Points on a hilly landscape, in no order, each with its height.
From any point a ball rolls to the lowest of the 3 points nearest to it. It stops when none of these is lower. Distance is the straight distance between rows; heights are no part of it.
k_609: [  8   9 -22 -20  12  21 -11 -14   2 -19  -2  -1  -3   7 -32  10 -18 -35
  41   6  -8   6  11   3 -14  19  -5  17   3  21 -17   4 -10  13   6 -10
  15 -22  13   4   1 -16 -16]  (h 259)
k_367: [ 25   3 -30  -3  15  -9  -9  17  -3 -30  26  -4 -22  16 -15   5 -16 -11
  13   3  -9   3 -26 -17 -19  -5  23  41  -1  -3 -18   7 -18  16  14 -18
  38   6  13  14 -20 -38  -7]  (h 445)
k_865: [ 16  19 -15  -3  26 -21   0  28 -10 -16  16  16  -5  26  -5  24   4 -15
 -12 -10   1   0  -9 -13  15   6  31  25   2  -9   8  12 -17 -20  -8   2
  27 -23   3 -10  -1 -13 -23]  (h 429)
k_955: [ 18   0 -24  -5  13  -2  -2   4  -9 -35   9  14 -23  22 -25   9 -23 -31
  11  28 -22   5  -3  -6 -14   4  14  32  -4  -1 -25   8 -28   7   0 -19
  30 -14  23   8 -14 -34 -13]  (h 361)
k_994: [ 15  -2 -13  10  -9 -10  -1 -15 -20  13  -1  19  -6  31  -3 -31 -22   0
  10  14  -8  -4 -13   0  -5 -12 -25   1 -16 -16  -8   4  -8  -4  -7   4
   2 -11  12   3 -31  -1  21]  (h 506)
k_630: [  7  15 -16 -28  15  24  -6  -5  12 -12   0   4   3   1 -29  25   4 -42
  14 -11   4   4  -3 -16  -6  20   9  22   4  10   0   9  -7   2  -1   5
  11 -32   4   1  26   4 -21]  (h 100)
k_866: [  5  32  -2  -3  23 -11   0  12  -5  -3   5   6   6  10 -22  34  12 -21
 -12 -24  11  -6  -2 -12  14   5  32   9   5   0  11   7  -6 -20  -3   9
  10 -23  -5   5  24  11 -18]  (h 342)
k_256: [ 18   8 -28  -8  10   6  -4   3  -8 -25  -5  19 -15  19 -28  15 -17 -39
  18  21 -18   6  10  -3 -15  12   8  22  -3   9 -21   7 -25  11  -5 -14
  22 -20  22   5  -4 -18 -17]  (h 308)
k_304: [ 15   9 -12   0   4 -22  13   0 -10   9  20  20  -6  22   3  -9 -10 -11
 -11  19  -1  -6  -7  10  -1  -8  -3  -6  15 -16 -14  -2  -9 -13  -2  -8
   2 -15  17   4 -34 -10  17]  (h 515)
k_521: [-19  -9  20 -16   3  18  -2 -11  23  10 -10 -13   1 -36   9 -11  -6   6
 -24  -2   8   4   3  13   0  10 -15 -19   8   8   8  10   6  -3   4  17
 -28  14 -10 -15  24  -3  -4]  (h 214)
k_350: [-33 -13   9  -5 -14  -6  26 -10  20  -5 -10 -11   5 -31   8  -1   8   3
 -43   4  20 -11  23   2  14   6  -4 -41  15   3  37  14  21 -19 -13  17
 -29  21 -18   5  15  12   3]  (h 359)
k_13: [-18  -4  21  -1 -16   8   8 -14   2  16 -17 -11   9 -19  16  -5   9  18
   0   8   5  -1  -2  10   2   1 -13 -21  -4  12   2 -10   9   9  -4   4
 -17  16  -4  -2   7  11   3]  (h 234)
k_413: [ -1  20  -4 -21   5   3  -6  -7  -2   6   4   0   1   0 -17  11  -4 -22
  14  -1   3   6   3   9  -1  19  -7  -8  11  13 -12  -1  -2   2   2  -2
  -8 -23   6   1  -4  -7  -3]  (h 242)
k_541: [ 14  12 -17 -18  15  14 -11   0  -3 -17  -4  15  -3  14 -32  28  -2 -42
  12   4  -2   7   7 -12  -3  17   8  21  -6  10  -7   4 -15   4  -3  -9
  20 -30  10   0  15  -6 -23]  (h 166)
k_491: [ -1  -7  26 -13  15  23   7  19  28  -7  -2  -5  16 -32 -15  19  -7  13
   3 -24  -7   2   9 -10  -3  -1  18   9   3  -2 -10   2  10  19   7 -11
   1  20 -12   3  39  11  -1]  (h 371)
k_570: [  8   9  16  -8  16  20   2  20  21  -4   4 -13   7 -27 -18  28  -3  16
  17 -30  -4   2   4 -15  -3  -8  21  19   3   0 -10  -7  15  26   8 -15
  13  13  -6  14  33   1  -9]  (h 339)
k_363: [ -3 -21  29   0  -4  18  15  18  24  -7  -5   3  21 -36  -9  10  10  21
 -25  -8  -1   2  11   8  10  12  18  -6   4  -3  -8  -5  10   4  -5  -7
 -14  30 -16   3  37  20   3]  (h 418)
k_589: [ -5  22  -3 -21  20   9   4   3  19  -1   0  -3   5 -10 -26  26   5 -33
  -9 -26  19  -1   9  -3   4  20  18   3  12   9  11  15   0 -15  -7  10
   1 -19 -19   3  33  18  -5]  (h 397)
k_768: [  8  23  -8  -3  18 -27   0  20  -6  -3  10  11   4  20 -10  29  14 -16
 -16 -16  13  -4  10  -6  16  16  24   7  12  -4   4   2  -5 -23  -4 -10
   1 -16  -3   1   0  -4 -12]  (h 366)
k_856: [ 24   8 -22 -12  29 -24   3  28  -6 -23  34  10 -10  15  -6   6   2  -8
 -15  11  -9  -8 -20   1  11   2  26  26   7 -15   1   7 -25 -16 -14  -6
  37 -15   2  -7 -17 -28  -8]  (h 415)
k_661: [-17  -3  15   9 -19   1  11 -15  -9  21 -20  -4   9  -7  22  -7  13  19
   4   7   2   0  -2   4   3   1 -13 -19  -4   6   6  -9   3   7  -3  -2
 -13  10  -6  -5   0  19   9]  (h 294)
k_785: [ -9 -14  27  -7  -5  13  12  -2  18   2  -9  -9  12 -29   5   1  12  18
   1   0   1  -2   7   8   0   4  -4 -11   1  13  -7  -8   3  15   6  -7
 -18  18  -7   3  16  13   2]  (h 310)
k_160: [  2  17  21   4  18  20   3  19  17   7   8  -4   8 -23 -16  26   3   9
   0 -34  -6  -6   2 -11   6  -9  39  17   5 -12  13   2   6   0   1  -2
  13  11 -10  10  46  11 -16]  (h 382)
k_869: [-26 -19  23  -5  -7  14  18 -10  27  -1 -11 -11   8 -40   9  -9   5  10
 -37   9   6   0   9  15   6  13  -1 -23   3   5  15   7  10  -4  -7  12
 -23  22 -15  -7  27  10   2]  (h 271)
k_931: [ 12  19  -6  -8  14   0 -10  15   3  -6   7 -13  -8  -1 -18  21   1   1
  24 -21   4   6   0 -22 -12  -6  15  25   1   2 -16 -11   9  20  23 -24
  18   0   2  15   7 -12 -13]  (h 346)
k_156: [-11 -14  22 -13  15  32  -9 -13  31   7 -10 -17  -1 -36  12 -17 -14   8
  -1  -4  -4   9   3  14 -10   0 -20 -14   7  14   1   7   8   7  18  21
 -24  15  -4 -17  17  -9  -7]  (h 245)
k_16: [ 12   1  12   6   8   3  -6  28   5  -8   6 -18  -5 -15 -12  25   7  23
  16 -34  -1  -4   2 -23  -2 -17  28  20  -4  -8 -10 -15  17  28  12 -23
  19  14   6  12  20 -11 -14]  (h 391)
k_600: [-11  -9  10   0 -14  24 -30 -19 -10  10 -20 -12   5  -5  21 -20   7  13
   7  -1   0  10  -6  -7  -4 -15 -25  -3 -28  -3  17   2  10   2   7  33
 -14  -6 -19 -15   2  13  -2]  (h 387)
k_135: [-16   2  11  12 -11 -21  14  -3   5   5  -8   4   9  -8  11   8  24   8
 -23   8  16  -7  15  11  12  11   8 -27  16   1  16 -10  14  -8  -6 -12
 -21   6  -9  10   2  23   6]  (h 332)
k_952: [  1  10  11  15   4 -18  -2  22   4  -4   7   1   6  -2  -6  26  31  13
 -18 -23   8  -7  16   3  14  11  33  -2  12  -9  13 -10   8 -20  -2  -5
 -10  15 -18  12  17  14  -9]  (h 404)
k_297: [  8  21   3   2  18  -1  -6  28  -1   0  11  -4   3  -2 -12  27  10   8
   3 -31   6   1   2 -13   9   0  28  17   5  -7   8  -9   4   1   2 -10
  14   3  -9  14  27   0 -20]  (h 341)
k_368: [ 15   5  -6  14  -6 -10   6  -8 -12  14   2   7  -4  27   9 -32 -10   6
   8  17   1 -10 -18   1 -14 -20 -16   8  -9 -12  -8  -5 -14   3   2  -5
   7   6  13  12 -32   3  23]  (h 344)
k_290: [ 15   7 -13  -3  -4   6  -9 -15 -12   2  -1   5  -4  14 -13  -9 -23 -20
  34   1  -8   6  -1  10 -12  -4 -26  -8  -5  10 -16  -3  -5   8   6  -1
  -3 -10  18   7 -21 -14   2]  (h 478)
k_632: [-12 -16  23  -2   4  38 -25 -19  13   5 -14 -16   1 -24  25 -17  -8  14
  -3   0  -3   5  -4   2  -8 -18 -21  -6 -14  -2  10   6  13  -1  20  30
 -21   8 -10 -19  14   0  -7]  (h 277)
k_884: [ 17  11 -10   5  -2  -2  -6  -8  -6  -2   4   0 -10  15 -11  -8 -22  -7
  30   4  -8   5  -6   7 -18  -7 -15   0   0   9 -24  -4  -6  10  16 -12
   6   0  18  19 -21 -17   4]  (h 380)
k_346: [ -9  -6 -18  -2  -8 -22  -1 -12 -29   8  10  28  -3  22  -4 -13 -28 -13
   2  17 -13   3  11  -3   7 -10 -24 -16 -12 -23  -2  21   0 -22 -24  10
  -2 -29  21 -11 -25   8  20]  (h 765)
k_642: [  8  25 -10 -14  11  -1  -4  11   0  -7  10  10   0  16 -24  32   3 -27
   2  -9   4   7   0 -11   1  14  15  14   1   6  -5   1  -7  -3   6 -10
  15 -23   2   3   6  -4 -17]  (h 225)
k_247: [ 19   2  -7   8   3 -13   4   7   3  -3  16  -6 -15  14  -3  -9  -5   5
   8   6   6  -3 -13  -3 -16 -15   2  15  -2   3 -24 -13 -11  15  21 -22
  12  15  19  16 -32 -21   6]  (h 203)
k_473: [ -2   4 -11 -28  20  35 -18 -19  22  -6   2 -19  -4 -13 -14  -2 -17 -25
  24 -11   0   8   8  12 -15  14 -15   4  13  22  -3   9   1   7  12   9
  -8 -15  -1 -11  11 -18 -11]  (h 337)
k_104: [ 22   8 -22  12  16 -23  -8  34  -3 -15  21 -13 -20   6   6   4  -6  21
  12 -25  -4  -3 -23 -25   5  -8  32  36  -2 -10   0   0  -4  15   2 -12
  38  14   8   4  -4 -22 -20]  (h 427)
k_574: [ 24   5 -19   7  -3  -5  -1  -3  -3 -22  13   4 -23  24 -18 -11 -34 -19
  23  14 -14   2  -7   3 -23 -11  -1  21   1   5 -32   1 -17  15  14 -15
  18   2  21  22 -27 -27   0]  (h 455)
k_971: [-19 -12   3  34 -16 -18  24 -14  -8  21 -13  11  -2  16  36  -7  26  23
 -15  21   2 -10   9   4  -1   2  10  -4  12  -4  18 -18   5 -15  -7 -21
  -2  16  -1  -2  -9  21  18]  (h 205)
k_385: [ 10  13 -18  -1   3 -15   5  -6 -17  -1  10  15 -10  20 -13  -3 -24 -23
   6  21  -9   4   2  10  -3  -3 -12  -6   6  -4 -13   2 -12  -5  -2 -10
   8 -20  23   0 -26 -14   7]  (h 529)
k_513: [ -9   7 -13 -28  15  19 -12 -13  21  -2   3  -9   3 -16 -18  -1 -11 -37
  10  -6   6   5   8  13  -4  24 -14 -10  16  18   1  20  -5  -6   3  15
 -10 -22  -1 -15  15  -8  -6]  (h 363)
k_929: [  3  21  -3 -18  20  29  -7   9  18  -6   4  -8   2 -15 -19  27  -8  -3
  21 -30   5   6   0 -19 -14   2  18  23   7   5  -5  -1   9  19  13 -13
  16  -4  -4  10  31   3 -13]  (h 377)
k_587: [-14 -30  25   5 -12  17  22   7  36 -19 -10   8  20 -27   1   2  15  19
 -45   9   2  -6  11  16  12  21  15 -20   8   5   5  -3  13  -3 -16   6
 -10  34 -20   1  35  27   4]  (h 362)
k_148: [-22   0  -2 -21  -4   3 -11 -21   0   8   0 -12  -6 -17   1  -8 -12 -26
 -12  -7   7   6   4  12   5   7 -25 -32  13   2  18  17   9 -16  -4  33
 -20 -23   4 -17   6  -8   3]  (h 390)
k_466: [-22 -16 -20   6 -19 -24  -9 -13 -26  18  -5   6   4  36  22 -18   6   5
  -9   8   7  13   4 -18   9  -2 -21 -14 -17 -12  20  20   9 -14 -18  18
 -12 -18 -12  -7 -21  23  13]  (h 583)
k_203: [ 26   3 -20  14 -12  -1  -7 -10 -17  -1   0  13 -11  24  -7 -30 -34  -5
  22  10 -12   0 -12   5 -15 -20 -25   7 -14  -7 -14   4  -8  10   6   5
   9   1  21  14 -31  -8  14]  (h 618)
k_118: [-31 -28  28  13 -27  18  24 -15  -2  -2 -22  -6  19 -17  21   2  23  25
 -14  13  -4  -6   4  14  13  13   9 -18   7  13   4 -16   7  10 -10  -6
  -7  24  -7 -11  20  20  10]  (h 428)
k_553: [  4  -3   5  12 -20  15 -15 -18 -14   7 -23  -9   7   0  14 -22   0  17
  29  -2  -3   3  -6  -4 -14 -22 -29   5 -28  11   2  -5   1  12  14  15
  -4   2  -1  -2 -17   6   3]  (h 499)
k_429: [ -3   2  -1  23  -9 -18  17  -9 -14  24  -3   6  -3  27  30 -14  12  16
  -4  18  11  -8  -9  -1  -3 -10 -11  -2  -2  -7   1 -11  -5  -3  -3 -15
  -1  11   4   3 -24  12  22]  (h 221)
k_251: [ -3  11  -9  -5  -9 -13   0 -13 -13  12   0  12  -1  14  -7   0 -14 -17
   4   5   0   5   1   6   4   5 -20 -21   7  -2  -5   4   3  -8  -5   2
 -11 -20  15  -1 -19   1   8]  (h 410)
k_978: [ 12  -7   4  22   1 -16  12   7   2  11   9  -1  -7   8  16  -3  21  19
  -7   9  10  -6 -11   2 -11  -8   6   6   4   2 -14 -26 -12   9  12 -24
   6  23   6   9 -20  -1  11]  (h 381)
k_499: [ -5   0  16  -8  -8  14  -4 -13   2   8 -10 -13   8 -19   6 -10   0  15
  24  -1   2  -2   1   4  -8  -7 -22 -14  -2  17  -9  -8   2  14  12  -2
 -19   9   2   3  -1  -1   2]  (h 403)
k_925: [ -1  22   7   8  15 -10   0  19  -4  -3   6  -3   4  -4 -13  27  21   2
 -15 -34   9 -12  10  -3  21   5  42  -1   5 -13  27   5   5 -31 -10  16
  -5   4 -17  11  32  11 -15]  (h 414)
k_315: [ 19   4 -20   9   2   3   4  -3 -12 -18   7  25 -21  14 -20 -14 -46 -37
  16  36 -32  -6   7   8 -17 -11   1  13  -1 -12 -21   6 -33   2  -4 -11
  16 -14  25   6 -17 -29   6]  (h 570)
k_728: [  4  12 -18 -14  10  -1  -1   1  -5 -12   0  19 -10  14 -27  23  -7 -46
  10  16 -11   4  12   1  -3  16   4   8  -2   8 -16   5 -22  -2  -8  -9
  15 -31  15  -8  -4  -6 -15]  (h 237)
k_86: [ 28   3 -21  -9  25 -36   6  37  -1 -19  35  -3  -8  12   7  -6   5   6
  -9   7  -1 -12 -28   1   9  -2  24  24   6 -13  -2  -1 -15  -9 -10 -12
  26   3   2   1 -24 -25  -4]  (h 405)
k_277: [  8  27   5 -10  20   0  -3  18   9  -3  10   2   2   0 -18  36   7  -8
   1 -23   6   4  -3 -11   2  10  27  11   5   1   3  -4  -1  -2   7  -9
   6 -10 -13   7  19   5 -19]  (h 297)
k_259: [ -7 -38  40  -2  -8  29  21   7  29 -14  -6  -1  30 -33  -4   5  11  21
 -16   2  -9   1   9   7   7  13  12  -8   4   9 -13  -6   6  18  -1  -2
  -6  31  -4  -7  33  18   5]  (h 431)
k_778: [-20 -14  16  31 -32  10  18 -12 -18  14 -27  -5   4   9  29 -10  12  35
   8   9  -7  -6  -2  -4   1  -9   2  -3 -10   9   1 -14  -1   3  -8  -6
   4  21  -9 -22   1  19  15]  (h 348)
k_347: [  3 -19 -16   8 -17  -8 -35  -8 -30   7  -5  16   3  25   2 -29  -6  -4
   5   5  -1  17   2  -9   5 -11 -35  -1 -33 -15  11  17   4  -4  -5  31
  -5 -29 -18 -15 -19   8   9]  (h 863)
k_607: [  6  -7  16  19  -6  -8  14   5   5   2  -5  -4  -1  -7   8   7  22  22
  -1  -4   8  -2   2  -2  -2 -10   6   4  -2  10 -21 -24  -2  21  10 -29
   3  19   2   7  -7   1   2]  (h 407)
k_602: [-35 -31  15   5 -22  14  27 -14  21  -9 -22  -6   7 -28  22  -7  13   9
 -52  19   3  -4  11   3  17   9  -4 -33   8   0  36  12  17 -19 -21  21
 -22  29 -12  -9  29  11   3]  (h 350)
k_859: [-29 -33  35   9 -26  35  25 -15   2 -10 -24 -12  22 -21  17 -10   3  28
  -7  14 -13 -11  -1   8  12   4  10  -8   0  17  -4  -7   3  18  -1  11
   2  28  -2 -22  19  14  12]  (h 492)
k_91: [ -9   6   6 -23  19  20   0   7  33   3  -2 -10   7 -31 -14   7  -7  -4
  -1 -17   7   4   5   2  -7  19  -1  -3  11  14  -2  13   5   0   6   4
 -15   4 -18  -3  23   6  -7]  (h 357)
k_953: [ 27   0 -25  -8  21 -25  -7  37   0 -23  33 -10 -18   7   2  -4  -5  12
   4  -7  -6 -10 -37 -15   3  -3  30  37   4 -13  -3   3 -14   6  -4 -13
  38   8   1   4 -16 -30  -6]  (h 413)
k_789: [ 10   4 -17  -5  16 -18   9  14  -6 -20  17  28 -10  17 -20  17  -6 -36
 -14  24 -10  -1   8   4  -4  -1  13  13   3  -9 -15  10 -31 -18 -11 -12
  25 -30  19 -11 -14 -18  -5]  (h 327)
k_387: [ 20 -14 -19  20 -17   0 -25  -8 -25  -3  -9  20   1  22  -4 -34 -20   5
  21   7  -9  12  -9  -5  -6 -13 -32  15 -38 -18  -2  16  -7   7  -1  24
   8 -17 -12  -4 -28   7  13]  (h 741)
k_943: [ 21  12  -6  12  15 -15  -8  34  -8  -4  14  -8  -9  -3   1  23   7  22
  12 -33  -2  -4 -16 -18   7  -8  31  24   0 -10   1 -10   0  11   1 -13
  29  16   2   7  12 -14 -25]  (h 408)
k_137: [ 13  -6  10  20   4 -26   3  23   3  -2   8   6   4  -2  11  15  37  19
 -18  -9  10  -7  13   9  15   8  26   3   8  -6   5 -23   2  -9  -3 -21
  -5  17  -5   8   2   7  -3]  (h 398)
k_787: [-12   1  12 -14 -10   2  -6 -17  -2  18 -13  -9   3 -11   9 -10   0   2
   2   1   4   1  -6   7   2   4 -24 -28   0  10  10   0   6   0   3  16
 -22  -4  -4  -4  -3   5   1]  (h 331)
k_239: [ -2  11  -2 -26  12  20 -10  -5  14  -1   3 -16   6 -13 -15   0  -9 -12
  25 -13  -1   4   5   8 -14  14 -10  -1  11  23  -9   2   6  11  17  -1
  -8  -9  -1   2   6 -11  -8]  (h 317)
k_147: [ 11  17 -21 -17  11  17  -9   4  -2 -20   3   1  -7  12 -23  19  -7 -25
  24  -2  -3   8  -2  -8 -13  10   3  23   2  14 -16  -2  -5  15  12 -16
  17 -17   8  12   1 -12 -19]  (h 222)
k_242: [ -2  10 -15  -5  -1 -21   5  -8 -17   5   8  27  -6  19 -11   8 -13 -30
  -5  17  -4   4  13  10   9   2  -8 -14  10  -9  -9   4  -7 -23  -9  -4
   1 -26  18  -7 -26  -4  12]  (h 468)
k_66: [  0 -12  -8  26  -1 -27  22  -8  -5  16   2   8  -8  20  38 -13  33  20
 -20  27   8 -21  -1   7  -5 -10   9  11  16 -17  15 -19   0 -14  -5 -20
   6  15   1   0 -19   9  22]  (h 179)
k_554: [ -7  22  -1  -5   9 -18   5  14   5  -5   8   2   7   5 -17  26  16 -17
 -21 -16  19  -4  16   2  15  14  18 -11  17   1   3   2   6 -21  -3  -7
 -10 -10 -13   5   5   7   0]  (h 384)
k_130: [-23  -7  10   6 -17   6  -4 -20 -14  23 -20 -12   6  -4  27 -15   9  21
   2   9   5   3  -9  -6   5  -4 -19 -18 -14   3  17   2   7  -1  -7  17
 -17  -2  -9  -9  -3  16   3]  (h 379)
k_98: [-27  -8 -11  -8 -17 -11 -15 -19 -23  14  -6  -3  -1   7   7 -12   1 -12
 -12  -1   4  11  -1  -9  15  -5 -27 -27  -8 -14  23  13  20 -11 -11  32
 -21 -17  -1  -8  -6   8   3]  (h 541)
k_481: [ 19   5 -17  12 -10   3 -19 -12 -19  -3  -7  19 -13  16  -9 -24 -34 -13
  31  11 -20   4   1   8  -5  -7 -31  -1 -17  -3 -11   1  -5   4  -2  10
   2 -20  18   4 -21 -12   4]  (h 606)
k_988: [  5  -8  26   5   2  11   7  22  12  -2   5  -8  12 -23  -7  24  16  23
  -3 -21  -3  -1  10  -3   6  -2  25   7   2  -2 -12 -21  10  18   4 -22
   1  20 -10  10  27   9  -3]  (h 406)
k_42: [-18 -16 -22  10  -9 -17  11  -5 -22  17   6  12   4  44  23 -30  10   8
  -5  18   0   0  -2 -14   1 -13 -15   4 -12 -21  18  16   3 -15 -24   2
   4 -13 -13  -7 -31  29  30]  (h 611)
k_187: [-27 -42  37   8 -14  31  21 -11  23 -10 -17  -5  18 -31  20 -14  -3  25
 -26  19 -12  -2  -1  16  11  10   3  -7   1  18  -3   4   4  10  -1  16
  -4  33  -7 -23  31   8   2]  (h 543)
k_322: [-10 -15  24  16 -17   0  15   3   8  -7  -7   2  16 -17  12  10  34  14
 -22  10   5  -3  13  12  13  12  14 -14  11   3   2 -21   8  -2  -9 -15
 -14  18 -13   8  15  25   4]  (h 343)
k_126: [ 16  -7  -6  14  13 -37  11  12   4  -1  17   7  -1  14  28 -11  32  18
 -27  19  13 -16 -11  11   8  -6  16  17  15 -14  11 -19  -8 -10  -2 -21
   4  11   4   4 -25  -6  13]  (h 201)
k_287: [  1 -16   7  33 -20  -9  26  -1  -3  11  -6  -8  -9  13  23 -19  19  27
   8  13   3 -16 -14  -6 -20 -26   6  23  -7   5 -11 -22 -18   6   4 -20
  18  27   8  -3 -23   6  23]  (h 399)
k_47: [ 21   8 -23   1  28 -41   1  40  -5 -11  26   1  -3  17  13  -2   9   9
  -8 -19   2 -12 -14  -3  20   2  31  26  10 -18  14   3  -9 -22 -17  -3
  23   6  -4  -2  -7 -16 -15]  (h 395)
k_433: [-26 -19  13  32 -30  -6  24 -11  -2   3 -23   6   6  -2  26   9  32  17
 -25  21   0  -5  19  11  11  13  16 -17  19   4  21 -12  16 -13 -13  -9
  -7  19 -10   2  10  27   6]  (h 270)
k_240: [-23  -2  17 -13  -3   0  11  -5  25   5  -2 -10   5 -34   3   0   2  -3
 -33   2  16  -1  14  10   2  15  -8 -33  17   9  17  12  13 -10  -9  15
 -32  10 -14  -3  20   7   5]  (h 322)
k_737: [  1  -7  -6  28 -20   0   4  -3 -17  10  -9   5   0  32  17 -38  -4  19
  20   3   2  -3 -14 -17 -14 -17 -22  19 -35  -5   3   4 -13   1  -7   9
  10  10 -17  -6 -26  17  24]  (h 562)
k_354: [-20 -10 -10  -5 -18 -24   0 -17 -19  21  -8   4   2  14  15  -7   4   0
 -10   2   5   6   5  -5  10   2 -19 -32   5  -9  19  13  15 -20 -12  17
 -21 -14   6  -1 -17  19  12]  (h 567)
k_263: [ -7  -1  -8  -8 -13  -3 -18 -19 -26  16  -7   5  -2   6  -4 -11 -14 -18
  11   3  -8   4   1   9   5   2 -30 -27  -4  -3   3   9  11 -11  -7  24
 -15 -21  14  -9 -11   0   3]  (h 482)
k_982: [  5   8   9  -9   8  11  -3  17  12  -6   6 -15   3 -18 -13  19   3  10
  20 -19   1   4   5 -12 -15  -6   8  11   5   9 -21 -13  13  24  15 -24
   5  10  -3  14   8  -4  -7]  (h 281)
k_815: [ 14  -8 -18   4  -3 -11   0   2 -27   1   5  35  -7  21  -8 -33 -31 -12
   2  33 -18  -3   1   4   2 -20 -19   1 -21 -34  -7  14 -11 -13 -27   4
   5 -19  13  -2 -27   3  30]  (h 687)
k_301: [ 10   7  -7   7  12 -37   6  22   3  -1  18  10   3  13   8  15  26   3
 -23  -8  12  -5   7   5  15  10  19   0  17 -11   7  -9  -2 -18   1 -16
   0  -2  -4   4 -14  -4   0]  (h 383)
k_309: [  5 -12  -1  -3 -10  32 -48 -18 -13   2  -9  -7  -4  -2   7 -17   4  -1
  10  -3   0  12  -2  -1  -4 -18 -28   0 -29 -11  17   3  14   1  13  42
 -13 -20 -17 -12  -4   2  -1]  (h 475)
k_508: [  3   0   2  30 -30   7   5  -7 -13   9 -23  -5   6  17  17 -28  -4  27
  29  -2  -4  -3 -13 -15 -20 -27 -17  14 -28   8  -4  -5  -9  10   4   5
  11  15   1  -4 -23  13  15]  (h 540)
k_266: [-20 -25  33   2  -3  41  -3 -24  19   4 -20 -13   5 -31  29 -18 -10  23
 -16  14  -8   2  -4   6   0 -11 -10  -6 -12   5   9   8   8   5  12  26
 -20  22  -5 -27  23  -1  -6]  (h 293)
k_726: [-11   7  19  -5   6   1  13  19  25  -1   1  -5   8 -23 -11  18   9   0
 -22 -12   9  -6  17   5   6  17  15 -14  12  -2   6  -3  10 -10  -7  -6
 -19  13 -23  12  28  17   2]  (h 449)
k_139: [ 25  -3 -19   3  13 -25 -10  26   6 -21  23 -13 -22   5  -5   1  -9  14
   7 -14  -3  -6 -22 -25 -17 -17  20  35  -5  -7 -18  -1  -5  17  19 -22
  30  17  14  12 -23 -35   1]  (h 426)
k_573: [ 11  14  -2   3   6 -18   5   6  -2   5  13   4  -6  14   1   3   6   0
  -1   3   6   0   0   5   1   1   5  -1   4   3 -16 -12  -6   7   8 -24
   5   3   7  11 -15 -17   0]  (h 318)
k_377: [-15 -11   8 -15  -2  24 -25 -22   9  18  -7 -15  -9 -18  17 -23 -10  -7
 -21  -1   4  11  -2   4   1  -9 -26 -26  -4  -6  23  16  15  -9   6  35
 -25  -4  -9 -13  14  -4  -1]  (h 430)
k_484: [ -8 -14  29   4 -19  13  11  -9   7   0 -18 -14  13 -17  10  -1   8  29
  16   2  -4  -5   0   6  -4 -10  -9  -4  -7  16 -11 -15   3  23   5 -10
 -10  20   6  -5   1   6   3]  (h 355)
k_965: [-12  12  -3 -19  -2 -15   0 -13   0   6   3  -2   2  -6 -10   9  -3 -24
  -6  -1  11   1   6  14   7  16 -11 -27  14   8   3   6   7 -12  -3  11
 -20 -19  -1  -3  -1   2   4]  (h 330)
k_945: [  3   3  -2   9 -16  -6  -6 -15 -19  23  -7   4   2  17   9 -20  -8   8
  11   5   1   4  -9  -1   2  -7 -26 -14 -14  -1   1   2   1   2  -3   7
  -3  -6   4   2 -19   7   9]  (h 641)
k_665: [ -6   1   2 -15  -5  21 -25 -23  -6  14  -4 -12  -4  -9   5 -17 -12  -9
   7  -4  -2   8  -2   7  -4  -6 -26 -21  -6  -2  14   6  11  -1   6  34
 -22 -13  -2 -13   6 -10  -2]  (h 396)
k_395: [  3  21 -12 -10   9 -14   1   4  -2   2  12  11  -6  18 -21  20  -4 -32
  -2   4   1   5   2   6   2   9   0   1   8   2 -14   3 -12  -5   1  -9
   3 -22   9   2 -14 -12  -3]  (h 101)
k_313: [  1  16   8 -12   6   2   0   6   8   4   6  -9   8 -12  -9  17   2   2
  10 -11   6   4   4   2  -7  10   4   0   4  10 -14 -11   4  10  10 -20
  -7   1  -5  11   2  -1  -2]  (h 352)
k_933: [-26 -12   1 -14  -6   0  -4 -23   6   7  -2 -19  -5 -24  10 -10   0 -14
 -38  -1  13   7   7  -1   7  -7 -22 -32  13  -4  31  20  22 -18  -2  36
 -25  -3  -7 -10  12   0  -4]  (h 437)
k_934: [ 19   4 -13  13 -14   4  -9 -11  -9   3  -6   3  -4  16  -1 -27 -27   5
  36   1  -9   2  -4  -1 -18 -20 -27   3 -17  10 -19  -5  -1  21  16   6
   8   3  19  18 -26  -5   3]  (h 505)
k_923: [-25 -12  24 -11  -9  16   1 -18   6   9 -17 -14   9 -25  23 -10   6  18
 -12   8   1   0  -1   6   4   0 -17 -25  -2   7  13   2  10   2  -1  22
 -26  12  -8 -13  16   4  -4]  (h 129)
k_5: [ 18  25  -6   8  24 -22  -6  34 -10   2  16   0  -3  10   1  22   7  11
   2 -31   4   0 -11 -13  19   3  35  20  -1  -8  11  -4 -10 -11  -4  -6
  21  -1   0   6   8 -11 -27]  (h 378)
k_254: [  5   4  -6  -9  -2  21 -29 -22  -7   4  -6  -6  -1  -4  -6 -10 -18 -17
  29  -1 -11   8   2  19  -2   1 -29 -15  -9   4   2   5   4   8   6  23
 -11 -17   8  -3  -7 -13   1]  (h 433)

Where does a ball stop that starts at each point below?
k_553 => k_923
k_137 => k_66
k_387 => k_66
k_254 => k_923
k_139 => k_395
k_104 => k_395
k_554 => k_395
k_363 => k_923
k_815 => k_66
